Points on a hilly landscape, in no order, each with its height.
A ball rolls from a point to the lowest of its 6 nearest points, and stops where none of them is lower. Distance is the straight distance between rows; heights are no part of it.
sino height 22.7: [165 173 110 133 154  76 144 164 102 208 133  88 119 129 196]
tup height 37.8: [109 169 116 143 119 158 145 104 119  96 135 149 159 194  50]
bibet height 31.4: [166 116 108 172 111 131 120 158 102 213 143 111 149 138 229]
fem height 24.5: [121 159 114 107 141  97 133 131 131 145 115 133 114 117 110]
giv height 20.1: [113 175  91 123 133 117 152 116 126 122 126 158 146 172  82]
kagi height 15.2: [129 173  98 112 153  82 141 141 131 167 120 127 119 127 135]
Gepa height 19.3: [108 166 106 112 135 107 145 118 132 127 118 148 126 133  94]
Let height 22.8: [151 160 111 120 155  86 131 154 117 193 125 107 110 120 163]
zuda height 12.3: [130  92 113 169  89 137 119 154 123 189 154 136 170 117 237]
Vok height 29.2: [ 97 168 114 135 119 144 151 105 129  89 129 154 151 173  56]
lufo height 18.8: [152 175 104 126 159  75 143 158 113 196 131 100 118 128 177]
pibaz height 29.1: [165 114 118 147 125 116  99 154 112 196 138 109 127 124 189]
sedo height 36.6: [ 74 144 166 138 122 176 171  93 155  45 119 128 147 142  63]
forog height 25.7: [172 152 118 142 147  94 128 162 100 211 133  90 122 128 196]
zor height 11.2: [121 179  90 111 147  89 147 134 132 153 122 139 127 142 118]
liku height 49.2: [125 108 160 110 131 137 121 114 133  89 112 130 106  97  88]
Bup height 32.4: [ 84 162 132 139 114 161 155  99 136  73 126 145 153 165  56]
sepob height 14.4: [130 184  80 114 153  78 156 138 129 160 124 140 130 155 126]
Ziv height 62.2: [137  79 161 109 125 155 108 109 130  76 121 126 104 102 103]
daka height 55.2: [121 111 170 108 129 149 133 106 137  73 110 128 109 100  81]
mitom height 26.1: [154 101 110 164 106 129 106 154 117 196 147 120 150 131 219]
Vofur height 23.9: [140 190  84 121 162  64 159 151 121 180 127 116 124 149 165]
mas height 14.0: [ 99 161 125 115 132 116 144 113 137 109 116 144 126 126  78]
sifug height 19.4: [135  67 119 138 102 132  83 144 130 136 145 140 133 116 181]
misu height 46.8: [ 97 120 189 120 134 173 161  95 154  48 111 117 125 107  68]
naf height 25.0: [ 93 153 139 117 125 134 149 103 138  90 113 143 125 123  73]
Firi height 39.9: [ 86 140 173 126 131 166 165  96 152  53 112 123 132 123  65]
Lunap height 65.5: [145  91 142 114 125 129  93 129 126 121 125 128 105 102 125]
palab height 8.3: [150 190  93 125 163  60 161 157 109 193 134 101 121 146 183]
Dilen height 54.3: [142  63 145 115 119 148  94 123 127  91 129 132 109 110 128]
Nelap height 55.6: [137 107 146 112 132 125 107 123 128 116 119 132 107  99 106]
Repem height 49.3: [135 112 113 181  89 137 146 156 113 203 148 131 182 118 252]
Bolok height 36.7: [ 94 160 147 166 119 192 145 101 126  70 146 124 162 207  41]
nozo height 56.1: [139  48 156 108 121 170 107 109 138  53 130 135 115 110 124]
Dezof height 29.4: [175 134 116 156 133 111 119 163  97 213 139  93 130 134 207]
vuli height 27.3: [ 97 168 113 124 123 132 153 107 135  98 123 149 142 154  69]
foli height 50.0: [131  47 134 117 108 150  90 126 134  80 139 144 121 110 153]
kido height 62.1: [123  98 182 107 131 166 138 100 142  58 111 123 112 101  79]
Takuf height 57.7: [153 101 130 122 127 119  90 140 121 156 128 123 109 110 147]
tido height 43.6: [131 141 128 109 139 103 119 130 129 143 115 127 109 108 114]
sur height 36.5: [156 104 124 135 126 118  90 150 121 173 136 119 119 116 167]
nisos height 36.4: [100 138 160 116 127 143 147 102 142  77 110 134 119 111  71]
kapor height 25.8: [155 141 117 125 147  97 114 152 117 192 127 107 112 117 162]
pevuv height 44.0: [144 131 124 116 140 104 106 141 122 164 122 118 105 107 134]
lemod height 30.8: [143  81 113 151 101 132  91 149 128 169 151 132 142 121 198]
loso height 10.2: [115 145 131 110 134 113 130 119 133 119 114 136 114 109  96]
rut height 58.3: [149  81 127 131 114 127  83 139 126 144 134 128 115 113 155]
sesa height 33.8: [ 98 167 127 150 118 171 146 103 121  81 136 143 159 192  47]
popi height 35.0: [ 75 151 151 156 113 184 161  97 146  53 129 127 159 176  53]
nub height 42.6: [128  54 126 130 103 143  84 136 134 109 148 145 128 111 177]
Lagug height 65.6: [137  72 171 111 128 169 120 105 138  59 120 124 104 104  97]
Zativ height 25.1: [146 196  77 123 160  55 170 157 113 180 133 113 125 164 177]
lep height 32.7: [113 135 148 111 132 125 135 111 134 101 112 135 111 106  82]
Lum height 37.7: [114 175 101 133 126 141 148 108 122 113 134 156 154 191  60]
Zekub height 34.2: [ 79 151 152 139 120 167 162  97 144  59 122 132 146 150  59]
Leseb height 50.9: [142  65 128 122 112 136  84 135 129 115 135 135 117 110 151]
meruz height 42.2: [130 127 139 109 136 117 114 128 127 128 116 128 107 101 104]
Setof height 20.5: [131 185  82 115 155  71 154 142 127 171 127 126 127 148 144]
vame height 28.5: [142 148 118 116 148  93 119 145 124 173 122 116 109 108 140]
Zozav height 20.4: [120  88 113 163  90 135 115 153 131 178 154 140 169 111 231]
gako height 43.5: [154  86 122 135 118 128  83 147 122 162 134 127 123 118 174]
sapu height 61.3: [128  80 185 112 135 179 137  99 143  47 114 121 114  99  82]
nafe height 29.0: [131  77 112 150  95 133  93 149 133 159 154 137 153 118 210]
kina height 62.7: [137  60 180 105 135 193 131  97 150  36 121 121 114 108  96]

Call two points neighbours if one is among the 6 nearest of the other. Go from one point of each pair to the other, from neighbour to neighbour, staying as low as possible. Name the highest point that can't be avoided.
zor / loso -> Gepa
sifug / zor -> pibaz
palab / zor -> Setof
zuda / sifug -> nafe

For each start below, name the point where the ball stops.
pevuv -> palab
pibaz -> palab
Let -> zor
Dilen -> sifug
nozo -> sifug
Ziv -> loso
